A landscape with many valleys, sampled at points; each row gives a point and its height.
A ball rolls from a point to the lowest of its 2 nearest points, and stops where none of them is lower. Distance is the straight distance between rows; heights are no part of it.
(94) height 922: [ -7  13  21 -32 -48  -8  -8 -44  27  -6 -52 -17 -20 -30  18  14  23 -27
 -18 -20  -3 -25 -28 -38   3  29  -2  -4 -10 -28  -5 -17  -4 -17  22 -40
  22  10  -1  -8  13 -11  17  -1  28  -8  20 -11 -28]
(656) height 564: [ -2 -17  18  29  -7  23  18  15 -26  46  14 -14 -29  -8   9   1  -3 -22
  21  19 -35 -18  28  17 -46  34  11 -11  24 -10 -50  34  34  63   0 -11
  10 -15 -44 -28 -12  29  11   4 -29  -2  17 -31  32]
(166) height 485: [ 20  38 -51  41  41 -27  31  13 -21  -4  40  24  17   8 -32  34   2   9
  25   2   8  25  14  18   0 -15 -32  20  11  30  30 -11   0 -41 -18  41
 -58  17  -7 -14  -6   2 -11  37 -65  38 -13  -1  16]
(4) height 230: [  6 -11 -29   5 -19   5  -5   0  -3   1  28 -21   4  28   5  19  -1   0
  -9  14  -8 -14 -29  18   8  -8 -19  -6  -7   7  13  -2  -8 -18 -11  20
 -30  34   7  12  10 -19 -29 -10   0  19  -5  24  12]
(536) height 438: [ -2  22  13   8  15  10 -10  52   8  18 -27  31   0 -36   9 -22  55 -15
  22 -23   3  21  44  -9 -46  12  20  14   7 -39  -8  10  31  49   3 -21
  19 -41  -1   2   2   0  62  -7   8 -17   8 -11 -16]
(661) height 508: [-12 -27  34 -28 -15  -9 -14 -35   2  -8 -20 -39 -14  18   9  -4 -20  -9
 -38 -24  18 -11 -40  -1   6  37  20 -27 -10  -3 -11  -2 -14   2   8 -39
   2   1 -15   2   7 -13 -55  -1  47 -14   5  23   8]
(866) height 518: [ 18  19 -16 -19 -18 -16 -17 -38  16  29   0  24  -2   2   5 -17  14 -12
 -13  11  19  30  -5 -11  40 -25  -4  26 -53   7   5  33   7 -24  -6 -27
  12  21  33  23  32  23 -16  -2  24  28   4 -19 -18]
(460) height 909: [ 10  17  10 -27 -45  -2   8 -13  47  -7 -35   4 -34 -23  -3  38  41 -15
 -13 -49 -18 -28 -43 -19  -3  29 -24  -4 -13 -19  25   0  -1 -31  27  -9
   9  -3   5 -12  23 -26  15 -14   2  -7  20 -10 -13]
(71) height 870: [ 21  46 -29  -9  20 -23  18  23  26 -21   1  51  -5 -20 -34  41  20  29
   5 -37   1  18 -15  11  15  -5 -38  13  -2  32  52   4   5 -54   6  26
  -9 -45  25  -8  12  -5   5  10 -38  22  -7 -10   3]
(20) height 376: [ 16  11  11  43  16   4  20  29 -14  22  -9  44  -5 -25  -8   0  32 -13
  35  -5 -19  20  63   5 -34  -1  11  24  44 -18 -23  16  43  24   5   9
  16 -27 -16 -30 -13  48  53   7 -51  -3  15 -25   8]
(650) height 695: [-11  11  18 -31  13  15   0  -7  28 -39 -24  42  29 -33 -11   1  22  25
  14 -16  22  -1  -3 -13  16 -22   0  13  -2  -8   6 -44 -20 -28   9 -19
  26 -26  12   9  -8 -12  61   7  12 -28  -2   0 -35]
(232) height 612: [-32 -15  12  10  -1  -5   0  32 -13  14 -12 -24 -44 -43  46 -24  -8   1
  37  41 -17  47  40  -2 -54  16  27  -2  19 -30 -43  13  37  52  -7 -32
  -1  -6 -15   7 -15  28  47  -6   3 -17 -11 -16  -8]
(333) height 589: [ 13 -31  31   5   8  -2  25 -54 -24  -6  19  16  21  23 -59  -1   2   5
 -16 -43  19 -17 -12  21 -27  20  28 -19 -10  36 -10  13  -7  10  37 -15
   9 -39 -45 -60 -22  28 -61  16  -9   0  20   9  38]
(201) height 592: [-14  -7  -6   1  14  28 -25 -27   0   9  -7  -2  38  14  16 -43 -21  -6
  16  75 -18  -6  15 -25  44 -40  -1  18  -3  -7 -11 -19 -29  -8 -21  -5
  23  42  11  31 -10   1  59  12  11   1  -6 -42 -47]
(701) height 755: [-12 -21  26 -21 -35 -32  20  -3  -9 -11   6 -52 -44 -21  47  22 -21   1
   0  23  12  21  30   8 -13   8  17   2   4   0 -14 -12  14   4  -8 -14
 -33  19  -3  16  -8  28   5  -3  22  -2  -7   9  23]
(803) height 737: [ -2 -12  16 -26 -32 -43  12 -28  -4  -8   8 -39 -32 -17  32  13 -29   8
   3  29  16  41  22   6  29 -10  17  11  -8  10 -18   8   5 -24  -1 -20
 -14  32   9  22   2  54 -11  -2  20   8  -5   3  23]
(821) height 504: [  1 -14   7  18  21  26  16  -2 -17 -11   9  12  21   7   0  -5   1  -1
   6 -10   1 -10  23  23 -27   1  12  -1  23   2 -14 -21   8  28   3  -2
  -2 -24 -24 -19 -12   9  25  16 -21  -5   3  -5  15]
(828) height 826: [ 26 -13  -3  15  -2 -11  19 -45 -18  26  23   2   3  17 -12  17 -13 -10
 -14  11   9  31  15  17  18 -27  10  18  -4  25 -22  29   8 -18  10 -11
   7  21   7   0   9  62 -22  12 -12  20   9  -3  33]
(977) height 227: [-27  10  14 -16 -28 -12  -5  32  35 -35 -43  -4  -9 -51  38   7   9  -7
  33  19 -21 -14   9 -28 -15   4   6 -10   9 -58 -26 -32   4   8   6 -16
  16   7  -7   6 -20 -21  59 -18  21 -30   1 -35 -27]
(366) height 668: [-15  -3  17  -1  -3 -12  27  -2   7 -45   5  28  -1 -34   7  19  11  17
  21 -18  23  29  27   7 -14 -14  23  15  20 -12 -10 -46  20 -14  13 -17
 -22 -35  -6  -4 -32  10  42  11   6 -21  -2   5  12]
(752) height 619: [-14  -6  -7  -2   5  17   6 -24   9 -19   3   8  31  -5   8  -8 -18  13
  30  41 -21 -12  19 -16  31 -39 -10  15  23 -13 -11 -33 -22 -25  -7   7
  24  27   9  11 -16  10  65   7  -9  -9  -1 -26 -28]
(450) height 441: [ 14  26 -41  45  25 -25  33   3 -24  14  43  17  12   4 -24  40  -1   5
  23  32 -14  10  26  -5  18 -48 -44  35  22   3  14  -8  10 -36 -11  46
 -33  33  11  -5 -11  25  27  29 -61  35  -5 -15  -6]
(430) height 288: [ 12   5 -43  -7   3   4 -21 -34  25 -12   7  17   6  46 -13 -43 -28  16
 -21  -5 -13  -8 -42  11  33 -17 -27 -21 -26  26  29  35 -26 -45  -2  28
  20  37  20   8  14 -10 -73 -22 -14  22  -6  23   5]
(522) height 809: [ 23   3 -28  16   0 -15  -3 -18 -16  31  34   5   4  33 -17 -10  -9  -2
 -18   4  11  30   4  29  17 -23   4   9 -29  29  -4  41  10 -11   2   6
  -4  18  16   8  15  44 -63  -5  -8  31   1  17  36]
(957) height 545: [  7 -17  26   7  17  12  16 -36 -11 -21  10  22  27  10 -30   9  12   7
 -14 -36  17  -5   0  26 -18   6  20  -3   7  19  -9 -13   2   3  23 -14
   3 -41 -26 -38 -11  19  -8  18 -10  -8  10  10  23]
(918) height 145: [-14  19  -8  -5 -23  -8   6  52  39 -23 -15  15  -4 -39  23  20  20   3
  33   4 -25 -17   1 -23 -12  -8 -19   2   3 -38  11 -34  -1  -5  -7  17
   8  10  14  19 -15 -39  59 -20   5 -26  -1 -28 -31]
(321) height 520: [ 27  18  -3   4   0   3 -25 -26 -16  66   1  15   6  10  -6 -14  29 -28
 -28  23  28  36  10 -16  22 -23  13  45 -57   6  -1  36  15  10  -2 -25
   9  16  30  20  30  26  -4  10  30  27   6 -14 -29]
(811) height 701: [ -5 -35  17  -5   6   9  -4  14 -15  10  16 -29 -10  25 -13   0  -6   2
 -33 -44  38 -16 -29  13  -8  38  31 -32  -3   8 -13   5   4  36   2  -6
 -13 -20 -19  -5  10 -50 -83 -14  50 -18 -10  39  32]
(730) height 627: [ -1 -44  49  -6  10  -4  15 -58 -38  10   4  -1  17  42 -59 -28  -8   4
 -28 -37  21 -31 -27   1 -23  29  38 -27 -19  33 -24  25 -22  20  47 -19
  34 -41 -34 -45 -25   3 -72   7  25  -9  19  23  28]
(51) height 216: [ -7  27 -44   1 -35 -50  19  28  23   7  38   8 -31 -10  -5  45  20  13
  13  10 -19   5 -20   2  12 -27 -42  18 -19 -14  31  -5  20 -48  -5  21
 -45  25  29  26   0 -11   2 -13 -14  20 -12  -7   6]
(262) height 525: [ -6   8  24 -16 -16  -7 -35 -34 -11  21 -40 -33   2 -30  44 -27  -1 -31
  -4  37  21  11  31 -37  16   6  27  17 -24 -10 -22 -20  -4  34 -14 -45
  10  18   9  29   2  -2  20  13  53   7  -7 -31 -41]
(882) height 558: [-13  -7  12  -8  -7  11 -42 -44  -6  15 -32 -31  17   3  37 -46 -26 -27
  -1  69  -6  -1  21 -34  41 -10   9  11 -12 -10 -22 -20 -23  12 -19 -31
  20  45   3  36  -8 -11  28  15  34   3  -6 -47 -48]
(213) height 339: [ 18  17  -9   3 -29 -12   0 -21   7  47   1  -8 -14  -1   9  30  24 -28
 -10  29 -10   1  -2 -23  28 -26 -21  26 -21 -15  -2  20   6 -17   2   5
   1  45  22   8  22  22  23  -5   3  26  17 -19 -16]
(23) height 275: [ 24   6   9   2 -27   9  -1 -62  13  45 -28 -16  -4   5   2  17   9 -43
 -17  28 -24 -12  -8 -42  37 -18 -13  21   1 -11  -6  22 -10 -34  12  -1
  39  58  12  -3  22  31  27   6  -9  15  30 -34 -28]
(336) height 855: [ 20  31 -35   5  19 -36  27 -16  21 -23  19  56   7 -11 -33  21   1  27
  20 -19   6  26   5  19  31 -23 -28  26   1  17  25   3   9 -60   8  10
  -3 -21  16  -5  10  24  -3  18 -46  26  -7 -11  20]
(774) height 494: [-22 -36  63  -7 -15   1  40  -6 -38  20   6 -62 -52   0  24  -2 -47 -18
  -5  22 -13 -34  23  24 -41  42  13 -28  14  19 -47   6  13  58   1 -19
  -4 -11 -46 -34 -21  27 -33  14  12  -8   3  -6  34]
(802) height 106: [ 12 -15 -15   0 -39  -4  12 -27  16  -8  14 -33 -18  21  -2  33  -3 -10
 -13 -14 -19 -23 -43  20   5  15 -11 -25   4   6  16   9  -6 -20  13   8
 -19  22 -17  -4  11  -8 -54 -15 -17  11  10  16  36]
(436) height 79: [  7  17 -44   1 -11  -9   8  10  13   5  29  -2  -7  17 -12  36  11   8
  -3  10 -24 -17 -40  10  21 -16 -54   5 -16   9  42   8  -6 -41 -10  39
 -29  27  22   7  14 -11 -20 -12 -22  36  -6   8  -3]
(542) height 590: [ 20  30 -40  11  33   5  -6  47   1 -17  19  34  21   5 -36  13   7  26
 -14 -29  16   6 -30  22   4   1 -20  -1 -10  39  57   8 -11 -23 -19  37
 -32 -29  17  -8  23 -29 -49   3 -28  29 -24  30   6]
(537) height 343: [-27   8  -2   6 -16 -34   7  25   9  -3   4   6 -20 -46  38   2   7  -4
  43  44 -12  32  52 -33 -12 -30   7  10  12 -39 -22  -9  18  15   5  -4
   4  27   9  24 -22  17  68  -9   6  -7  -3 -24 -15]
(111) height 742: [-31 -32  17 -16   7   8   7  24  13 -74   5  12  14 -34  12   1 -12  33
  13 -14  43  15   5  -4   0  -7  24  -9   4 -12  -3 -54  11  -4  -9 -24
 -32 -28   5  19 -32 -28  17  11  30 -46 -28  31  -8]
(715) height 470: [  6   8 -31 -11   6  -3 -23 -19   4   6  22  32  19  17  -5 -24   1  16
  -1  19  20  39  -5   4  37 -36  -1  26 -38  18  10  16  -7 -35 -14  -7
   0  16  35  32  15  13 -17   0  15  22 -12  10  -7]
(924) height 297: [-28  -5  13 -17 -33 -29   4  10  14 -28 -18 -26 -26 -42  52  11 -16  -1
  38  51 -21  -1  34 -28  -2 -12   8  -3  21 -39 -32 -24   8   6   0  -7
   5  34 -11  13 -23  13  58 -11   6 -12   0 -37  -8]
(984) height 268: [  7  13  -8  11  61  47 -33  83 -11  -5 -23   7  38  -4  -9 -19   6  19
  16   2 -17 -20 -30   1 -13  19 -13  -9  21 -14  25   7 -21  43 -30  16
  15 -52  -4   1  18 -36  45   5 -37 -18   0 -14 -47]
(180) height 649: [-32   3  -1  18   2 -19  26  34  10 -39   1  35 -13 -45  21   5  20  16
  40 -15  19  54  57  -5 -36 -15  19  13  21 -19   4 -37  35  21   6 -12
 -23 -35   0  18 -42  -8  50   9  -5 -27 -15   6   4]
(234) height 719: [-15 -13   5 -28   1  15   2  16  34 -61  -2  36  25 -30 -12   9   5  39
   9 -29  36  -2 -22  -5  17 -12   1  -6 -10  -4  13 -46  -7 -34  -4 -22
  -9 -27  15  20 -11 -35  17   4  20 -37 -20  23 -22]
(1007) height 304: [ -6  13 -45  -3 -34 -43  13  29  29 -21  33   9 -22  -9   4  27   0  22
  16 -14   2  15 -20  23  13 -18 -24   1 -16  -2  25  -7  22 -45 -11  10
 -52   7  21  25   0 -21 -40  -9  -9  12 -23  10  38]
(303) height 454: [ 26  34  16 -10  24  22 -15  19   5  33 -24  22  13  -5 -13   9  52 -22
 -15 -27   7 -14   7 -13 -12  17 -13  20 -10  -4  25  14  -3  22   2   7
  24 -33  20 -11  33 -13  43  -1   3  11  16  -1 -18]
(558) height 468: [  0  20  20   6  10  16 -38  28   2  31 -46   9   4 -38  18 -38  36 -23
  28  10 -18   3  23 -23 -18  16  25   9   5 -47 -39  13  10  43  -2 -40
  33  -9  -3   4  11   8  57  -9  16 -11  16 -40 -33]
(469) height 329: [ 25  -9  -4  -8  -6  -7  -7 -58   5  16   0   0   3  48 -19 -30 -20 -10
 -28 -14   0   2 -16  12  16   7  18 -17 -30  26  -2  47  -8  -8  23 -14
  35  12  -3   1  19  22 -77 -15   7  11  19  13  27]
(935) height 427: [-10   2 -10   0 -28  -5  -6  36   7  16  -3 -28 -20 -12  43  16  10 -26
   4  19  -6  -9   7  -8 -22   4  -8  -3  -8 -38  -3  -9  14  30 -11   0
 -21  16   5  20   0 -20  32 -12  19   2   4  -2   2]
(161) height 840: [ 29   9  -9   6   8 -17  16 -26   7   6  17  39   6  -3 -22  19  19   6
  -3 -16  14  31  15  19  18 -17   0  26  -3  11   1  15  14 -30  14 -11
  10 -20  12  -5  17  44   4  12 -20  18   8  -2  25]
(973) height 161: [  9  28  -3  -8  42  35  -5  68   6 -29 -29  33  32 -21 -11   3  10  19
  15 -13  -1 -16  -3  -6  -3   0 -24   1  24   3  41 -25 -15   9 -17  30
  12 -53  13  -2   0 -30  55   9 -35 -20  -3 -10 -43]
(703) height 636: [ 29  31 -16  -6  54  26 -11  33 -17 -10  -1  22  42  11 -49  23   1   9
 -33 -22  18 -11 -36   3  -2  17 -17 -10   4  56  69  17 -32   1 -14  42
  -6 -49  13 -23  24 -35 -23  -3 -28  26  -7  23 -16]
(153) height 279: [  8   9  20   1  -9  10  13 -10  21  -7 -30  13   4 -12  -3  19  20 -18
  15  -6 -36 -30  11 -13   6  -5 -13  14  33 -25  -9 -14  -1 -21  27  10
  28  -3  -8 -32   1  22  55  -4 -27  -8  28 -23  -9]
(21) height 430: [ -3 -17  17 -27 -13 -11 -18 -65   1 -13 -23 -16 -11  46 -11 -46 -35  -9
 -38 -24   4 -10 -48  -3  14  23  23 -40 -24   9  -6  27 -17 -18  25 -22
  34  13 -15   2   7   4 -86 -10  23 -10  15  27  12]
(150) height 884: [ 29  35 -14   5  12   0  12  22  14 -13  -3  20  -2  -3 -27  58  26   5
  -5 -32 -12 -11 -23   8  -4  16 -29   8   3  30  58   3   1 -22   5  39
 -17 -38  11 -24  15 -21   1   2 -44  18   4  -1   8]
(90) height 385: [ -9  20 -18  -4 -50 -37   2  17   0  35   7 -30 -30 -18  33  32  22 -28
  -3  45 -10  -2   7 -26   5 -21 -26  18 -24 -36  -1   0  17   5  -7   5
 -22  55  19  22   5   0  32 -17  14  17   8 -15 -15]
(250) height 373: [-11 -33  28   3  -6   9  -3 -25  -5  35 -16 -52 -11  38  -3   1 -12 -42
 -34  -7 -14 -67 -39 -12  -4  59   2 -37   7 -16  -7   2 -27  45  15 -12
  23   8 -41  -7  -3 -38 -35 -10  18   0  22   4  17]
(37) height 349: [  3 -27  16  -8 -19 -15   4 -41 -33  -3  19 -51 -21  32   4 -12 -56  13
 -20   4   4  10  -4  33   3  13  26 -29   3  48 -31  15 -10  -7   4   3
 -11  30 -23  -8 -10  33 -90 -10  18 -11  -6  24  38]
(400) height 632: [-41 -11 -14  28   6  -5   8  41  -3 -11   1  13 -17 -39  32 -21   6  18
  49  17  -5  63  53  -2 -47  -7  16   1  25 -25 -12  -2  38  45  -5 -15
 -12 -16  -7  15 -35  14  56  -1 -12 -19 -19  -4  -9]
(887) height 29: [ -9  29 -20   3  18   8   0  67  16 -22  -6  34  18 -30   1   3  15  24
  42  11 -23  -6  12 -17  -6 -19 -29   7  15 -21  28 -35  -4  -4 -15  37
  11 -16  21  20 -18 -25  71  -2 -22 -17 -11 -22 -45]
(835) height 896: [ 24  28  -1  -7 -13   7   6  26  31   2 -22   4 -23  -5 -11  63  39 -16
 -11 -40 -29 -32 -32 -10  -8  28 -38   7  -1   4  50   8  -1 -13  14  32
  -4 -18  15 -20  19 -32  21 -16 -25   7  16  -9  -5]
(1009) height 350: [  9   4   9  11  62  39 -25  57 -20  30 -11   1  35  20 -19 -24   9  -2
  -9 -14  -7 -43 -23   5 -15  35  -5 -12   9  -9  21  21 -25  70 -21  14
  24 -50 -14 -10  22 -41  16   0 -16   1   7 -12 -18]
(288) height 274: [ 10 -21  -1   6 -20  12   5 -21  13  18  -2 -45 -16  29 -10  29   5 -32
 -28 -17 -25 -63 -52   3  -5  41 -12 -25   5  -9  24   9 -21  21  14  12
   1  18 -23  -9  12 -41 -35 -17  -5   9  21  16  18]
(855) height 584: [ 28  23 -28  -5  58  26 -20  -6 -19 -24  -3  24  49  30 -50  -9 -22  30
 -27  -5   2  -8 -41   4  13  -1 -22 -11  -1  66  62  25 -54 -29 -13  44
  13 -14  17 -16  20 -25 -36  -7 -29  24 -11  24 -26]
(629) height 645: [-14  -9  11   0  13  25  15 -25   9 -51 -10  19  40  -5  -7  -4 -10  18
  20   4 -16 -22   2   4  16 -27 -10   5  31  -9  -8 -46 -22 -27   9   5
  19  -7 -18 -19 -24  15  56  15 -27 -18  10 -12 -22]
(508) height 57: [ -7  -1 -26 -21 -18  -3 -34 -40  18 -23   1   5   5  40  13 -51 -55  22
 -16   0   5  10 -25   9  39 -17  -5 -27 -21  17  -2  19 -17 -43 -12  16
   8  37  15  22  -1  -5 -82 -20  17  -7 -14  28  18]
(610) height 447: [-21 -40  41 -13 -11   3  -6 -38   6  -7 -23 -47 -17  24 -10  -2 -14 -33
 -47 -30   3 -53 -66 -17   0  53  15 -42   0 -19   0 -10 -25  12  24 -27
  16  -2 -32 -12   0 -35 -45   2  26 -15  18  27  -1]
(1050) height 731: [ -2 -16 -15   6   5  14 -29  30 -24  29  28 -26  -3  34  -1 -13   2   1
 -31 -17  33   1 -17  15 -10  13  19 -15 -15  10  -2   9   1  32 -17  10
 -26   9   4  18  18 -44 -62 -12  46   4 -17  50  22]
(1051) height 406: [ -6  28 -33  25   6 -26  22  34  -1   6  32  20   0 -13  -6  30  14  10
  35  31 -30   3  30 -16   7 -44 -43  33  16 -20  21 -18  11 -27 -11  47
 -16  18  23   9 -17   5  61   3 -32  15  -4 -20 -25]
(378) height 440: [-10 -39  46 -15 -20  -9  24 -24 -36   3   9 -67 -37  12  19   7 -44  -3
 -19  10   5  -9  13  29 -17  27  23 -20  12  35 -31  -2  -5  15   0 -11
 -16  15 -28 -16 -11  29 -49   5  27 -10  -3  16  33]
(1041) height 772: [-24 -33  29 -13  -9   3   6  14  -8 -14  -3 -46 -23  -7  45  -2 -31  -4
  -3  12  10  -5  18  11 -23  18  20 -20  13 -12 -21 -22  11  33 -12 -22
 -26   1 -12   7 -14  -4   8   0  32 -14 -12  12  15]
(332) height 466: [  1  -6   6   6   1  16  -1  22   3  12  -2  -4   0   1  15   6  15 -15
  -3 -14   1 -18  11   8 -25  17   8  -2   3 -23  -3  -7  12  39   0  -7
  -1 -18  -7   1   7 -14  27  -1   6  -5   9   0  11]
(165) height 539: [ 15  31 -52  26  21 -17  13  27   5 -26  34  34  11   6 -27  18   4  24
  15 -27  15  20 -11  29   4  -7 -22   5  -3  30  36  -8   0 -41 -14  30
 -53  -4   2  -9   5 -19 -51  18 -45  29 -24  13  29]
(869) height 787: [ 16  10 -48  26  18  -7 -15  10 -34  22  56  14  11  33 -29 -29  -6  22
 -17 -13  27  41  10  34  -5 -19  15   1 -20  38  -6  24   5  -1 -11  26
 -27  12   4  -2   8  18 -83   1  -9  25 -24  37  37]
(955) height 758: [ -2 -15 -22  18  12  15 -20  12 -53  36  51 -20  -2  39 -14 -28 -11  14
 -22 -10  29  26  10  22 -22  -3  25  -9 -11  42 -22  15  -3  29 -13  22
 -26  15  -1   8   2 -12 -76  -4  30   5 -27  46  31]
(1011) height 671: [-31 -13  33 -23   1  25  -1 -23  32 -50 -38  14  30 -18  -6 -17  -3   5
   5 -11  -5 -30 -20 -20  17 -17  -4  -8  12 -21 -12 -52 -30 -31  19 -15
  29 -17 -10 -12 -22  -5  58  14   3 -33  10  -5 -45]
(985) height 409: [ -8  10  -5  34  27  11   5  50 -15  34  -3  39   1 -19  -2 -25  43   4
  26 -11   0  46  63   3 -53   4  11  14  20 -19   3  20  45  54  -4  -8
   8 -44  -7 -10  -8  21  51  10 -26  -5   6  -4  -2]
(595) height 488: [ 21  20   3   4  29  17 -18   8 -17  59   1  21  17  10 -10 -17  47 -25
 -18   2  23  13  28 -12  -6  -6   9  35 -26  -3  10  22  11  35  -6 -12
  14 -10  25   7  27   9  38  12  17  21  10  -1 -18]
(741) height 763: [-25 -39  19   0  18  22   4  26  -7 -38   1 -14   4  -4  21 -18 -22  11
  -5 -14  27  -8   6  13 -21   9  25 -21  16 -14 -17 -33  14  35 -12 -22
 -25 -25 -13   6 -18 -28   5   8  28 -30 -20  24   4]
(503) height 421: [  5  -5 -36   3  13  23 -44 -16  -1   1   9  -3  23  57 -20 -30 -19  25
 -22  16  -9 -17 -51   2  32 -16 -22 -10 -17  26  25  11 -42 -36 -23  31
   3  46  18  21  12 -47 -51 -15  13   8 -17  33 -24]
(298) height 591: [-17  -5  18  18   0  15   3  30 -24  62   0 -13 -32 -21  23 -29  10 -20
  19  24 -14  23  44  -5 -49  23  21  -1   5 -18 -44  38  43  65  -3 -32
  16 -17 -16  -2   1  34  35   4   4  -6  11 -22   9]
(636) height 666: [ -9 -50  38   3  13   8  15 -16 -42   9  14 -25   3  39 -43 -17 -18   9
 -27 -32  33 -34 -24   8 -19  38  34 -39   0  26 -28   5 -15  44  22  -2
   8 -27 -40 -37 -25 -37 -90  -6  40 -19  -3  24  35]
(552) height 310: [-18 -20  -5 -28 -20 -11 -19 -29  16 -55   3 -13   0  15  15 -37 -61  37
 -16 -20  17  18 -21  16  30  -3  14 -30  -3  14 -15  -2 -10 -35 -10   5
 -21  11  -2   4  -8   7 -88 -12  27 -31 -31  41  27]
(15) height 191: [ 13  13  14  -2 -11  24  -3 -32  21  25 -39 -10   4   6   3   3  15 -37
   0  14 -43 -38  -6 -37  24  -1 -25   9  18 -19  -2   3 -18 -19  15   9
  42  32   6 -14  15   8  50  -3 -14   4  26 -33 -33]
(45) height 183: [ 13 -19  18 -12 -16 -15  -7 -60 -23  14  -4 -28  -9  47   1 -35 -52  -1
 -28  16   6  27   4  15  25  -1  33 -10 -28  40 -26  42  -4 -19  14 -16
  23  30  -4   7   6  45 -74  -6  22  -6   9   6  24]
(282) height 714: [  4  -6  10 -30 -35 -26   8 -52  17  -7  -6 -14 -16  -7  15  12  -6  -7
 -12  -1   5  22  -5  -1  25  -5   8   6 -13  -1 -13  14   6 -30  18 -34
  14  12   3   4  13  43 -12   0   9   2  13  -6  21]
(857) height 340: [ 21  15   5  34  11   4  13  29   2   5 -16  22   6 -13  -1  17  22 -16
  36   2 -48 -15  32   0 -14   1 -10  17  50 -23 -13   8  21   3   7  28
  14  -9 -12 -36  -2  31  55  -4 -57  -1  25 -39   2]
(686) height 689: [ -5 -10  18 -28 -23 -18  14 -26  19 -36  -2   7  -3 -21   9  21   6   9
   0 -15  17  18  -1   4   6  -5  19   5   0  -9  -9 -20   8 -24  21 -30
  -8 -20  -3  -5  -4  23  15   5  16 -12   3   9  16]
(458) height 442: [-20 -45  16 -14  -2   7 -11 -14 -17 -52   8 -35   4  11  14 -17 -54  36
 -16  -7  27   3 -15  15   9   4  29 -25  18  19 -27 -26 -15 -17 -17   3
 -40  13 -10   0 -20 -10 -59   2  36 -40 -34  42  13]
(465) height 401: [ -3  10 -48 -11  -5 -16  -7   3  17 -16  33  30   9   7  -6 -15 -11  32
   9  -5  12  26 -10  21  30 -29 -16   3 -20  13  13   4   2 -43 -16   7
 -20  10  29  26   8   1 -42  -5   1  22 -24  20  23]
(567) height 506: [ 13  -6 -26  12  44  41 -30   0 -17 -19   4   0  50  50 -34 -21 -27  29
 -19   9  -4 -34 -44   2  20 -10 -21 -13   6  40  38  -8 -58 -19 -25  50
   6  22  16   5   8 -57 -34  -6  -9   3 -19  36 -31]
(74) height 530: [ -9 -20  48   9 -29  -3  46  -4 -31  25  11 -46 -55 -17  27  16 -33 -24
   8  24 -18 -16  45  20 -45  26  10 -10  20  13 -54  12  39  45   5 -12
  -3  -4 -42 -37 -25  50  -4  10 -25  -8  10 -23  42]
(826) height 410: [ 11  14  21  -7  38  35 -17  34  11  14 -33   6  20   4 -17   2  27 -14
 -24 -40   9 -43 -24  -9  -9  31 -14  -4  -4 -13  29   2 -20  41  -5   2
  23 -45   1 -10  30 -48  27  -3  -1  -7  11   1 -25]
(942) height 377: [-16  19 -21  34 -11 -34  20  48  13  -5  13  26 -15 -35  10  17  18  -3
  54  27 -34  18  47 -20 -15 -37 -18  26  33 -41  -4 -13  22  -8   1  29
  -2  17  11  10 -27  10  67  -9 -25  -5   2 -33 -14]
(768) height 496: [-12  14  10   6   5   9 -40   7  -9  47 -30 -17   1 -31  38 -47  19 -34
  13  39   1  20  34 -34  -2   5  28  12 -18 -33 -33   5  10  57 -14 -42
  15  11   6  21   4   1  44   5  33   5  -1 -40 -39]

For each start below, name the point where the ball stops.
(803): (45)
(741): (15)
(542): (887)
(298): (45)
(321): (887)
(201): (15)
(460): (15)
(955): (15)

Call two points neighbours if one is among the 2 nearest of the other. Go from one point of each pair to the other, from neighbour to neighbour, staying as low as possible. Name the highest point that can't be avoided.
(887), (45): (321)
(45), (436): (661)
(802), (436): (4)
